Points, in no order, along strands that fork, close into loops and pass close to each other.
In the rows, 128 means zero.
Two points are linked if the straight distance between their rows is under 125. Some points are linked to none.
q_606: [158 144 139 119 138 107 108 131 131  83 101 126  83 122  99 129 130 129
  82 118 128 145 150 152 106 155  96 120 145 102 136 142 132]
q_751: [184 105 149 146 110 195 109 123 123 182 166 128 139 142 159  92 137 131
 121 144 152 105  78 136 110 126 145 187 124 143 166 134 125]
q_193: [174 178 167 120 150 155 142  99 163  72  81 122 139 134 115 127  87 137
 111 107 140 160 109 102 117 160 133 164 115  86 126 146 175]
q_467: [ 80 116 141 173 153  71 121 117 108 157 172 114  95 122 119 129 142 168
 110 128 100 116 165  87  65 126 141 103  86 154  83 133 124]
q_88: [ 88 156 141 123 178 122 138 142 167 103 128 110 135 158  76 159 114 178
 151 112  87 174 169 147 131 140  97  89 138 108  75 200 113]
q_753: [117 134 119 135  87 111 145 152 116 115 169 150  95 115 109 135 157 180
 154 134 158 101  58  82 118 110 109 128  93 158 100 153 109]
q_816: [128 103 174 147  55 122 130 157  79 101 121 163  82 106 108 173 117  71
 111 133 131 125 111 111 108 105 115 110 148 174 139  89 164]
q_62: [168  95 142  94 113 137 163 149 146  97 131 155 179 146 111 144  74 135
 189 145 100 183 116 109 198 131 109 147 132 144 125 142 142]
q_368: [104  87 137 107 166 126 150 132 158 119 124 129 158 123 107 163  76 181
 145 126  85 205 183 131 187 140 100 119 125 152  87 170 108]
q_51: [ 86 149 101 131 176 145 109  94 165 134  75  94 115  77 120 156 139 181
  61 112 152 177 149 174 143 131  95 100 115  96 109 169  84]
q_272: [119 125 118 100  66 102 137 189 106  96 169 156  69 152  60 141 131 160
 203 124 115 108  99 119 119 151  79 132 153 151 118 179 106]
q_458: [159 100 150 147  83 117 111 145  86 135 133 138  38 108 106 120 142 163
  69 121 149 138 129 126  77 149  87 139 132 157 142 143 112]
q_809: [162 123 110  82 139  98 159 149 157  57 135 142 177 187 111 143  90 108
 184 154  80 146 120 117 189 136 112 133 150 114 123 138 169]
q_870: [164  92  82 111 120  69 135 155 124 108 173 128 162 181 118 128 149 137
 174 174  79  92 108 129 153 116  98 104 148 112 114 126 156]
q_6: [ 79 114 132 102  96 104 133 179 117 117 186 136  74 178  64 132 114 167
 216 109  97 139 153 115 121 146  90 132 142 153 113 206  77]
q_376: [146 122 118 141  90 132 111 157  87 133 175 145  95 147 107 115 175  72
 106 162 121  62 116 164  99 105 112 115 185 146 146 101 141]
q_320: [141 126 131 112  93 159 157  95 123 121  99 143 175 102 172 133 121  81
 137 136 157 110  81  94 162  82 165 149 109 161 149  82 160]
q_555: [100  96  99 116  99 124 143 162 118 110 129 169 170 113 126 145 109  81
 190 140 123 146 135 127 205  86 153  96 171 167 130  75 138]
q_933: [101 192 103 110 166 161 112  74 148  91  91 123 144 133 142 111 127  83
 102  83 139 114 123 142 113 138 156 135 134  71 128 116 138]
q_720: [100  81 111 136 129 148 161 165 133 166 136 150 132  74 126 153 135 119
 135 151 149 161 155 156 188 100 134  84 181 182 130 121  95]
q_432: [187 105 150 153 106  99 109 125 105 149 162 125 129 171 144 114 139 138
 135 142  95 112 121 110  78 140 132 156 104 125 146 116 165]
q_932: [117 178  99 116 152 141 129 122 152  83 107 133 139 127 116 127 129 115
 123 102 122 127 120 144 146 125 140 116 136 117 124 140 125]
q_50: [180  68  81 119  81  77  85 171  70 140 145 148  69 179  84 109 155 158
 156 109  79  91 133 133 106 163  75 105 145 112 146 104 125]
q_824: [113 104  53 109 106  80 124 142 105  77 102 169 159 140 125 149  98 133
 200  74 105 126 110  91 200 123 135 111 130 108 115 121 125]
q_365: [100 124  61 120 142  85 150  88 133 102  97 132 170  93 165 130 119 116
 145  95 123 124 110  72 166 104 166  98  82 129 111  95 150]
q_364: [192 127 102 118  80  85 133 165 100  99 146 142  89 152  83 124 155 169
 153 145 118 104  60 104  88 151  85 141 117 129 120 143 165]
q_78: [104 154 176 107 193 198 130  98 168 181  58  84 162 100 142 140 118 108
  68 136 142 171 194 191 132 149 137 138 136  90 138 141 103]
q_107: [172  87  81 126 114  93 114 167 123 120 158 128 148 149 132 123 158 112
 145 157  82 107 124 166 162 116 118 116 158 120 144 102 148]
q_690: [208  97 144 130  91 170 104 148 126 165 167 126 114 167 135  81 142 147
 147 145 127 106  92 161 118 150 102 174 142 135 170 153 129]
q_147: [122  89 141 166 126  56 116 135  96 173 163 124  87  88 145 136 148 159
  82 136  94 145 172 112  92 126 127  92 104 171 114 119 117]
q_886: [205 160  81 106 135  46 113 121 137  74 133 124 124 174 100 111 158 131
 123 157  92  95 113 121  86 149 102 109 118  62 105 118 189]
q_251: [203 121 134 140 137  92  98 140 128 145 161 127 107 172 116  93 148 161
 130 139  87 120 132 128  66 172 102 138 128  82 129 138 164]
q_835: [ 93 117 160 151 127 169 110  80 113 190  99 111 113 106 185 108 112 143
  73  90 190 109 138 140 110 137 162 164  95 137 161 119  78]
q_430: [182  99  83 119  87 137  77 135  96 134 144 137 140 190 157 106 159  97
 174 146  97  52  89 163 133 119 127 138 154 108 189  78 156]
q_393: [169  83 125 141  91 101  85 155  70 149 154 153  44 145  92 107 159 152
 111 118 117 108 135 146  61 155  89 117 142 136 153 122 120]
q_282: [179 143 160 133 120 139 112 134  98 103 114 140  96 122 125 117 132  84
  76 124 139 107 123 152  97 140 123 140 161 115 161 117 147]
q_91: [ 96 122 117 120 128 108 145 115 117 127 134 139 183 159 165 125 114  75
 192 135 104 105 147 111 160  78 193 123 142 140 137  77 155]
q_671: [103 118 206 130 121 143 153 134 152 147 167 128 109 170  97 130  81 152
 180 127 100 177 168 107 124 148 123 141 135 163 125 178 107]
q_845: [ 86 119  52 105 149  68 131  99 131  77 115 136 183 143 150 138 112 118
 185  80  94 128 108  62 183 118 145 112  89 106  96 109 151]
q_764: [173 118  79 126 101 150 109 152  99 123 148 138 135 138 141 117 160  76
 122 158 114  76  93 171 138 102 131 126 167 136 161  92 144]
q_431: [198 103 122 116 158 132 143 135 156 157 137 112 173 118 158 110 120 126
 112 166  97 152 136 157 160 134 127 155 133 124 141 120 152]
q_219: [139 110 161 158  88 170  90 103  80 171 123 133  91 120 175  98 131 130
  69  90 175 102 114 137 103 148 136 177 120 132 165 118  91]
q_22: [198  69 125 119  88 119 108 175 119 170 182 127 110 176 110  84 144 162
 169 148  93 118 123 140 112 141  97 148 141 144 160 156 123]
q_747: [146 109 150 108 154 128 165 132 158 114 139 120 161 147 112 150  88 192
 176 133  94 190 141 107 175 143 110 143 114 144 100 179 128]
q_601: [ 87 188 160 129 181 134 146 110 176 108 121  96 142 153  83 144 129 142
 135 132  87 154 164 137  94 143 126  99 117  98  73 183 139]
q_482: [ 63 100 108 106 129 144 188 125 137 130  96 150 170  70 148 154 125 122
 134 138 169 184 160 106 196  88 169  78 138 169 104  76 110]
q_13: [128 155  74 128 170 111 147 105 154 117 147 120 163 109 146 114 164 117
 132 147 121  89 102 115 118 101 144 115  92 122 103 106 150]
q_412: [ 89 190 135 123 193 172 138  68 170 155  69  86 166  77 163 117 128  89
  44 133 180 131 140 164  97 124 143 132  99  88 117 134 106]
q_291: [ 76 139 156 100 136 175 190 110 172 117  95 131 162 105 131 149 125 161
 150 151 167 179 138 102 166 100 147 118  99 174  98 131 100]
q_433: [111 181 142 130 165 198 106 109 130 176 148 107 132  94 146 102 176 104
  47 154 197  83 126 174  86 126 140 150 120 104 126 158  91]
q_245: [148 114 125 134 131 160 126 143 100 193 171 127 135  95 169  90 175  89
  83 169 144  88 106 179 133 107 154 156 167 157 147 127 115]
q_920: [ 72 133 104 133 182 132 151 132 150 131 148 116 159 105 133 149 150 143
 156 129 115 135 136 131 167 100 140 101 109 148  93 150  99]
q_840: [ 54 148 121 103 146 160 170 107 160 124 110 144 178  86 144 159 111 130
 160 109 147 169 141  85 170  92 172 105 108 165 112 102 115]
q_707: [152 153 132 110 111  90 149 155 138  41 123 149 112 140  85 154 112  87
 143 145 100 138 123 122 133 141  92 114 158 124 119 128 168]
q_557: [ 59  87 122 135 164  97 129 130 137 138 109 119 141 112 128 177  84 172
 146  96  84 192 200 114 182 128 106  97 118 152  84 154 107]
q_94: [111 148 168 113 156 149 164 106 121 158  98 116 129  39 148 147 152  91
  20 167 198 136 153 137 116 104 142 123 119 139 133 102 111]
q_524: [ 63 117 106 147 154 154 119 100 137 154  75 103 116  90 165 142 104 140
  82  72 147 151 170 143 168 124 149 112 126 119 136 123  86]
q_661: [ 78 133 212 111 159 158 163 114 152 138  93 115 128 117 112 172  87 137
 125 133 127 200 197 128 132 126 131 108 143 150 120 145 102]
q_271: [236  78 129 121 125  90 107 160 131 147 165 112 126 182 109  93 123 171
 144 156  78 115 131 142 109 168  87 146 135 100 143 152 166]
q_770: [142  94 139 164 120  73 126 136  80 174 140 118  90  52 149 136 145 125
  46 157 143 143 143 126  93 102 126 117 115 173 133 114 121]
q_172: [ 43 121 123 145 156 103 127 125 142 118  98 113 111 113 113 174 108 186
 130  87 107 179 169 110 145 134 116  89  96 131  89 148  79]
q_187: [125 130 145 122 119 131  93  97 116 140 177 143 141 232 157  95 127 129
 208 128 104  66 129 102  89 120 164 153 125 111 144 104 139]
q_101: [ 72 135  90 140 185 159 128 102 175 155  87  79 143  86 134 138 155 211
  89 117 156 153 123 141 134 121 105 112  84 102 100 171  82]
q_371: [ 77  94 158 151 139 159 103 104 128 203 106 116 111  91 179 117 114 126
  80 106 168 136 178 159 149 129 149 136 128 139 145 121  58]
q_783: [130  73  96 124 111  92 102 154 110 125 152 143 151 180 133 122  88 132
 208 110  77 134 145 116 179 134 124 140 144 136 130 116 116]
q_235: [157 185 131 133 161 112  96 108 149 100 120 110  93 143 106 115 135 142
  86 105 128 130 145 153  74 185 111 136 135  67 120 144 148]
q_750: [145 169 170 154 173 139 134 117 172 169 133  86 129  84 105 122 151 148
  60 163 161 167 159 158  83 153 123 139 101 108 103 175 121]
q_528: [189 132 152 111 182 139 135 114 176 149 103  95 168 102 139 111 116 140
  82 149 104 191 163 178 149 155 119 152 137 104 123 138 138]
q_489: [ 79 115  78 128 151  84 121 140 127 127 167 142 151 179 138 135 108 158
 212  94  75 128 147 104 158 124 144 129 114 124  99 129 110]
q_980: [ 88 148 101 113  71 140 108 143 104  82 140 163 111 169  88 134 108 101
 198  87 136 105 108  90 127 115 130 133 136 146 142 123  91]
q_898: [101 113  70 131 123 118 116 149 114 106 125 160 134 131 121 132 139  78
 151 115 119 108 143 153 178 103 146  91 172 135 143  90 119]
q_547: [138 171  99 115 163  93 112 116 154  77 114 126 136 160 122 134 126 134
 141 113  90 114 124 125 124 136 138 115 111  86 119 126 154]
q_660: [ 85 109  88 113  63 131 156 168 112 103 135 177 172 106 109 173  91  96
 218 120 151 148 113  79 207  90 138 106 145 173 121 110 120]
q_495: [175 113 157 148  96 152 137 124 115 146 142 130 139 114 167 107 143 127
 110 153 149 106  73 107 124 114 133 153 112 147 143 126 143]
q_687: [108 116 102 107 127 126 127 161 123  88 129 144 106 147  89 133 113 100
 159 125 105 141 160 160 160 121 110 107 188 137 138 133 117]
q_422: [156  92 192 121 105 137 159 146 122 119  87 137  94  87 105 157 100 102
  86 162 145 194 167 139 164 126 117 130 169 170 151 124 121]
q_231: [112 145  87 126 158  92  89 106 112 128 143 122 106 183 126 105 173 137
 156 106 102  76 151 124  71 134 142 110 113  97 126 103 135]
q_744: [116  78 150 158 112 140 150 115 114 177 110 128 124  53 166 143 114 152
  75 152 177 172 141 100 152 114 126 121 101 174 152 118  92]
q_258: [103 117 108  98  97  99 119 169 112  86 165 151 117 191  84 130 108  69
 188 135  85 104 168 158 141 134 107 101 198 129 154 115 125]
q_566: [129  97  70  95 110  97 108 145 122  83 111 160 158 170 118 133  63 115
 199  84  80 162 128 125 207 143 115 127 163 114 128 118 123]
q_520: [ 85 108 102 135 121 158 133 139 114 131 122 141  87  59 112 141 162 125
  77 131 208 132 110 147 153 100 110  99 153 159 126 126  79]
q_645: [153 131 179 159 147 129 147 110 138 169 129  92 118  76 132 127 126 150
  54 169 154 162 139 119  94 143 124 140 100 137 128 149 124]
q_896: [106 164  93 108 185 154 126 116 164  95  77 109 124  96 125 134 128 143
  93  99 138 162 158 161 143 137 114 117 115  91 112 149 103]
q_427: [ 92 187 158 162 180 185 127  78 142 173 112  85 147  90 166 111 150 104
  66 136 193 113 127 160  73 149 137 157 105  89 124 166 106]
q_585: [153 158 111 127 156  99 100 120 124 139 155 116 128 167 143  86 172 102
 121 141 110  69 124 137  70 139 149 126 131  85 135 102 160]
q_285: [131  94 120 148 125 113 135 119 102 169 101 125 123  57 163 134 132 127
  68 139 155 143 131 129 139 115 146 124 124 156 137  89 111]
q_537: [ 83 125  61 123  76  94 149 155 101  92 141 172 163 125 130 165 122  83
 199 119 144 104  87  59 182  86 161 107 118 157 109 100 129]
q_794: [ 91 195 140 156 206 127 144  73 180 141  78  74 186 119 129 133 132 148
  97 117  96 145 150 144  78 138 131 111  70  73  88 165 174]
q_46: [110  90 101 139 101  73 118 140 103 128 154 142 158 166 147 140 135 106
 186 145 105  86 111  99 138  92 158 104 130 151 130  80 154]
q_474: [148 168 192 151 161 152 140 129 180 164 162  80 134 129  87 115 143 184
 108 166 144 169 142 152  89 174 118 141 113 126  98 198 143]
q_54: [104 131 149 131  51 130 131 154  92  97 110 158 120 128 125 162 108  46
 146 130 127 110 104 107 141  93 141 106 150 165 143  73 173]
q_533: [153 114 117 140  95 134 131  94 118 128 114 140 151 119 185 120 140 117
 129 138 139  91  60  89 137 106 155 160  92 149 149  88 181]
q_738: [151 151 112 115 176 107 135 123 142 124  96 123 142  72 142 128 138  70
  54 139 117 135 161 165 143 114 140 113 158 121 138  96 144]
q_833: [185 162  82 100 122  95 111 125 132  48 116 127 127 161 112 114 139 145
 143 126 116 102  77 104 119 150 114 128 121  73 114 120 168]
q_32: [ 85 142 148 131  97 145 139 124 112  96 134 160 102 146 105 145  81 105
 167 103 143 141 132  94 140 116 151 142 136 165 137 115 100]
q_59: [108 199 127 132 206 113 141  86 193 119 116  89 190 143 122 121 153 159
 148 137 114 130 117  99  84 144 144 120  69  77  64 173 191]
q_722: [115 146 177 156 151  93 141 139 138 151 173 102 104 133  95 131 150 184
 127 163 112 136 152 103  71 140 128 109 103 146  86 168 126]
q_367: [148 152 143 124  94  89 121 136 101  83 147 147 102 207 103 130 141 101
 173 136 104  73 102  78  81 144 121 116 119 118 131  97 161]
q_224: [127 142  89 120 130  96  85 140  91 138 165 149  80 199 101 102 177 144
 148 100 112  60 135 136  74 146 114 108 136  98 138 105 102]
q_857: [ 80 207 178 151 178 143 125  99 179 130  91  96 142 119  90 154 127 152
  75 118 119 167 165 142  74 157 119 114  96  70  89 189 140]
q_512: [ 82 121 156 126 187 155 122  82 164 176  72  90 178 122 158 127  74 121
 121  82  70 168 209 186 167 126 146 125 137 102 120 120 119]
q_290: [134 120 199 133  93 157 133 123  94 178 118 133 131  99 174 125 123  46
  87 140 158  89 125 135 115  89 158 174 160 153 162  77 129]
q_260: [114 118 127 123  74 148 147 125 104  95  89 161 154 111 143 149  98  62
 147 110 144 119  94  87 169  90 175 129 138 165 141  74 159]
q_228: [ 99  88 104 151 128 109 116 133 114 155 139 131  80 100 137 124 133 183
 128  96 145 129 124 125 140 134 132 114 106 152 123 129  86]
q_398: [227 143  92 119 120  89 110 137 140  98 128 112 140 150 109 114 164  91
 103 179 100  94 110 150  99 129 104 113 142  80 129 106 179]
q_682: [ 88 125  62 118  87  75 114 128 104  95 147 153 160 173 149 145 129  80
 198 131 110  76  78  58 164  91 153  93 116 134 116  85 153]
q_456: [150 164 184 150 154 153 113 135 178 149 148  99 122 188  78  91 134 176
 140 130 122 156 143 143  86 205 115 153 134  83  99 191 149]
q_808: [109 156 121 111  73 155 138 156 111  68 149 166  98 148  89 142 137  97
 168 123 160  99  67 108 131 103 115 127 152 138 139 139 127]
q_302: [ 91 140 172 142  81 162 115 105  93 110 127 153  90 149 140 131  94  79
 129 100 163 106 118  89 108 109 165 143 133 154 169  88 121]
q_699: [123 161 129 131 162 103 157 147 150 120 179 112 123 121  88 135 156 154
 133 172 109 120 128 122  94 128 117 110 120 125  72 161 150]
q_836: [152 179 142 142 173 128  81  88 157 151  91  80 137 119 129 103 130 147
  75 108 125 147 145 168  64 181 116 147  97  56 124 160 143]
q_952: [125 140 121 104 115  67 129 161 117  58 152 146 113 190  86 143 121  77
 174 152  77  95 140 131 127 138 105  81 174 117 126 105 157]
q_220: [123  87 124 117  92 167 153 180 118 145 170 149 126  97 104 117 153 103
 153 168 138 140 136 157 176  91 109 120 190 204 143 137 108]
q_763: [ 81  97  91 126 143 135 168 150 139 155 121 131 149  59 124 142 147 155
 115 145 171 172 152 134 203 100 143  71 132 166 113 116  81]
q_359: [110 162 139  99 180 169 158  94 182 156  56  96 180  58 148 146 129 104
  42 147 158 169 181 170 127 126 146 121 121 101 120 126 117]
q_615: [143 100 191 169 106 123 129 133 108 161 157 121  76  95 120 131 129 163
  92 143 157 153 131  98  87 132 110 134 106 159 137 160 117]
q_731: [ 99 123 164 121 137 112 131 154 137 113 174 137  96 183  79 139  88 144
 189  99  85 158 180 131 122 147 113 128 148 142 118 177  96]
q_201: [198 109  92 112  81  75 112 162  96 105 146 150  81 181  73 117 168 159
 152 151  98  87  91 131  81 154  62 110 132  96 124 108 142]
q_767: [167 144 129 134  98 168 129 154 107 109 123 136  99  68 110 128 162 108
  44 157 195 115  68 151 106 121  74 141 148 123 132 138 144]
q_942: [239 138 116 126  84 111 103 141 129 103 124 118 140 150 123 123 157 113
 111 184 126  87  55 137  95 139 104 141 125  82 144 115 197]
q_894: [127 173 119 108 145 118 145 118 124 110  98 128 122  39 145 141 135  73
  19 153 167 141 142 139 107 103 135 106 131 126 127 108 136]
q_692: [179 135 141 147 109 110 107  91  97 155 148 121 128 166 172  98 153 101
 136 160 114  60 108 108  51 134 160 141 112 103 161  81 182]
q_772: [ 78 109 135 140 128 154 141 121 120 164 130 133 147 106 163 120 125 127
 140 130 155 124 138 120 175  92 166 132 127 174 145 106  96]
q_494: [100 140 148 152 155 173 133 128 113 197 177 113 122 104 161 103 166 107
  87 153 169  86 135 174  97 111 151 154 132 152 133 141  84]
q_39: [215 153 117 126 100 146 121 148 125 117 129 130 116 105 116 126 166 125
  74 181 166 110  62 145 101 126  95 144 139 116 148 129 166]
q_631: [129 165 160 117 176 166 149  95 173 105  79 114 160 158 139 131  82 145
 138  94 118 172 140 122 146 147 140 148 108  89 113 150 137]
q_686: [182 165 180 123 108 138 137 133 146  76 115 130  94 152 104 122 106 152
 128 109 161 145  96 104  93 172 123 161 115  81 138 154 159]
q_7: [156 101  71 124 137 123  73 142 125 118 110 137 104 157 135 102 132 145
 119  86  99 129 134 170 144 157 115 134 151  93 153 120 112]
q_602: [114 144 187 119 183 179 133  86 172 187  76  86 173 116 168 125  88 132
 110 100 106 158 189 170 119 145 162 161 114  94 135 141 117]
q_935: [ 71 111  61 152 160 116 146  84 131 144  99 128 173  86 182 117 121 152
 145  92 156 126 101  97 162 105 166 126  78 148 126 107 116]
q_93: [ 49 146 174 121 155 153 150 141 167 108 106 103 109 147  62 162 102 175
 158  91 116 178 164 138 137 147  96  97 131 116  98 200  78]
q_498: [105 118  94 133 112 130 110  92 104 114 108 138 114 126 173 117 131 155
 135  79 171  97  75  79 127 110 145 145  70 132 133 110 110]
q_714: [174  51 162 116 110 174 128 151 138 165 113 127 123 109 143 100  84 135
 112 139 130 190 152 158 180 135 124 165 160 154 175 140 110]
q_589: [139 118 113 143 116 115 129  92 116 114 126 138 138 142 172 122 109 141
 164 100 131 118  91  69 132 130 163 150  88 123 131 111 145]
q_383: [126 122  67 106  67  84 104 165  86 107 172 164 102 205  99 126 150 121
 224 121  96  65  99 100 123 128 115 110 141 123 108 117 121]
q_864: [151 117  99 143 204  99 108 109 148 168 120  82 167 108 168 112 134 135
  87 136  77 131 172 189 117 148 121 129 114  99 110 136 125]
q_325: [142 129 149  98 153 167 180 109 161 115  84 122 166  79 141 145 113 138
 102 143 155 181 132 120 157 115 141 126 105 139 124 117 129]
q_452: [ 84 113  72 143 171 155 114 104 146 174 109 109 166 119 174 107 154 157
 136  95 137 122 138 177 163 114 153 138 116 125 139 122  84]
q_205: [131 148 105 118 129  86 166 175 130 111 172 120 115 133  81 144 169 184
 156 151 121 113  87  85 113 135 103 116 105 140  68 170 118]
q_234: [144 173 131 113 110 106 105  87 131  96 140 140 131 223 143 110 123 103
 185 117 106  66 104  81  87 141 144 139 123  91 143  98 176]
q_583: [127  86 156 140  81 160 114 145  72 214 155 133 135 103 179 109 144  69
 105 157 139  70 119 149 128  94 164 164 163 167 169  87 115]
q_35: [ 75 127  96 151 120 144  83  94 121 129 134 137 105 157 145 103 126 166
 161  56 147  97 109 103 120 131 159 142  88 122 137 114  86]
q_477: [148 136  85  84 130  70 140 155 132  65 151 133 146 184  97 152 124 137
 191 129  84 122 113 105 163 140  93 116 130 106 100 146 144]
q_506: [ 99  97 190 123 161 133 159 132 156 152 111 104 118 104 106 158  97 155
 115 135  96 212 218 138 156 139 100 114 151 146 102 174 113]
q_727: [117 101  71 107  69  76 123 204  89  98 160 160  92 156  73 146 145 125
 210 134 106 100  98 125 143 132  80 100 163 153 121 143 113]
q_609: [155 139 116 102 126 106 136 165 135  79 138 146  84 136  79 140 128 127
 136 126 110 141 121 138 134 150  89 125 162 127 129 150 125]
q_206: [143 135 142 154  82 177  96 104  76 126 116 140  94 109 167 122 127  98
  79  95 195  86  73 104  98 120 128 159 114 119 171 101 137]
q_153: [183 154 161 133 122 134 128 149 149 125 160 109  93 160  65 108 128 177
 144 126 150 136 100 119  83 184 101 163 122  98 109 177 144]
q_407: [161 141 180 129 158 161 141 119 168 142 118 115 147 150 113 121 103 144
 128 135 108 176 160 153 137 158 130 143 143 110 132 164 140]
q_570: [135 114 215 164  85 160 144 135  91 155 167 131  76 118 128 117 117 120
 111 153 169 121 116 104  91 116 145 161 124 168 151 137 111]
q_677: [ 89 115 110 140 154 165 136 104 156 178 118  95 149  93 160 122 136 199
 121 110 149 138 122 135 154 126 138 128  79 133 129 165  77]
q_112: [143 156 140 126  85 104 112 138  88 111 177 136  94 184 104 131 164  70
 142 163 115  55 103 113  69 121 120 110 155 129 141  90 165]
q_529: [128 189  90 116 182  98 137  97 173 107 144  96 183 181 132 104 157 164
 168 124 106  98  88  95 101 152 130 129  86  54  76 157 183]
q_295: [103 144 141 120  73 140 147 164 114  92 159 164  86 146  69 131 134 146
 173 131 168 114  73  91 121 130  91 136 142 158 119 175 103]
q_752: [172 100 136 125 129 151 132 134 149 157 174 123 181 152 155  99 124 141
 176 153  89 119 109 144 159 120 145 164 127 145 147 120 146]
q_96: [139 119  91 129 112 142  81 106 105 132 162 134 144 190 169  94 145 121
 169 121 117  59  97 127 120 121 161 149 135 115 174  93 131]
q_571: [132 197 148 101 182 168 118  84 144 128 100 116 146 117 154  96 137  58
  74 127 162  95 127 173 103 127 165 162 147  88 142 122 145]
q_288: [ 55 100 142 124 162 144 120  95 143 158  77 118 152 106 159 145  72 142
 134  83 106 187 201 142 179 125 161 111 125 127 123 101 101]
q_471: [ 85 113 145 151 144 100 142 102 132 123  90 122 105  88 132 166  86 187
  89  87 139 185 157  91 141 132 120 112  90 146 109 132 112]
q_889: [173 169 166 128 126 167 115 111 126 137 123 132 134 123 155 107 134  68
  74 137 158  98 113 159  97 139 153 168 149  99 166 113 160]
q_996: [146 134 166 101 143 165 168 134 139 146 100 129 146  84 128 136 117 107
  81 160 145 174 159 156 156 124 136 126 157 161 149 123 116]
q_404: [145  71 119 146  44 144 114 161 102 136 136 152 118 131 130 138 120 113
 165 137 132 126  92 131 151 117 111 148 153 175 165 108 131]
q_400: [127 132 186 118 127 160 155 107 126 165 100 129 145  60 180 132 119  71
  49 146 191 107 138 136 119 100 166 162 126 145 141  93 122]
q_197: [125 153 142 156 178 123 134  99 152 146 145 106 149 137 142 115 126 165
 132 118 110 117 144 126  91 140 148 147  81 103 117 145 125]
q_352: [ 75 105 118 159 103 151  95 130  83 141 141 147  76 132 131 122 118 147
 140  76 167 118 130 116 120 113 149 122 124 156 136 122  65]
q_449: [151  71 115 130  41 155 146 205 119 140 170 161 125 108 103 131 143 114
 173 166 131 136  90 156 174 101  88 123 169 192 144 146 130]
q_697: [ 99 145 175 142 153 123 151 107 143 122  98 118 111 113 127 151  93 122
 106 123 120 165 164  98 119 124 145 119 111 139 109 123 121]
q_299: [157 108 130 133  98 153 126 144 129 105 110 147 126 110 127 123 129 124
 128 128 149 140  95 126 161 130 122 150 135 148 150 116 139]
q_710: [124 101  82 142 196 122 123 109 146 166 113 104 170  89 165 114 151 162
 115 121 102 151 155 174 158 123 136 120 125 126 122 124 106]
q_514: [193 109 108 131  65 127 136 172 115  90 114 155  96 120  90 144 141 160
 147 144 147 121  39 115 138 137  71 141 125 137 128 146 150]
q_142: [ 57 115 119 156 136  98 115  97 110 138 106 138 130 115 173 144  90 118
 144  63 123 132 177  96 144 125 193  95  94 137 116  86 112]
q_961: [142 100 198 129  79 131 141 150  90 121 102 144  74  73 127 170 109  85
  78 146 139 153 147 135 123 109 108 116 164 169 158 102 143]
q_574: [161 160  98 125 197 113  99  93 170 125  82  98 155 103 160 107 122 129
  70 108 105 150 152 174 105 157 117 130 100  62 131 138 150]
q_981: [128 119 180 138  73 174 109 113  87 133 102 142 109 115 176 121 103  66
  96  94 172 105 110 102 129 103 144 169 132 142 167  80 146]
q_777: [130 156 119 130 124 150 124 134 108 109 128 135  90  86 122 132 159 124
  59 131 197 116 104 145 117 105 111 124 143 135 128 132 108]

A fork is a point with three links, a tip a point with one. Leave the first point through the second and follow the links. Name the first fork or tip that comes.
q_407; q_631 => q_615
q_224; q_231 => q_495
q_520; q_777 => q_932
q_547; q_833 => q_520
q_285; q_770 => q_295
q_206; q_219 => q_290
q_482; q_840 => q_533
q_495; q_751 => q_224
q_615; q_645 => q_752
q_101; q_677 => q_606

A tip is a point with one link. Name the tips that can be reached along the links from each point below, in the order of the rows.
q_794 => q_93, q_529
q_271 => q_224, q_228
q_631 => q_570, q_752, q_514
q_606 => q_91, q_520
q_427 => q_671, q_744, q_738, q_383
q_845 => q_489, q_935

Name the points in between on the shortest way along the links from the first point to the second, in order.
q_193; q_570 => q_686 > q_153 > q_456 > q_474 > q_750 > q_645 > q_615
q_836; q_777 => q_235 > q_606 > q_282 > q_889 > q_571 > q_933 > q_932 > q_547 > q_833 > q_886 > q_398 > q_942 > q_39 > q_767
q_430; q_172 => q_764 > q_107 > q_870 > q_477 > q_809 > q_62 > q_747 > q_368 > q_557
q_690; q_840 => q_751 > q_495 > q_299 > q_404 > q_449 > q_220 > q_720 > q_763 > q_482
q_404; q_228 => q_299 > q_495 > q_533 > q_589 > q_498 > q_35 > q_352
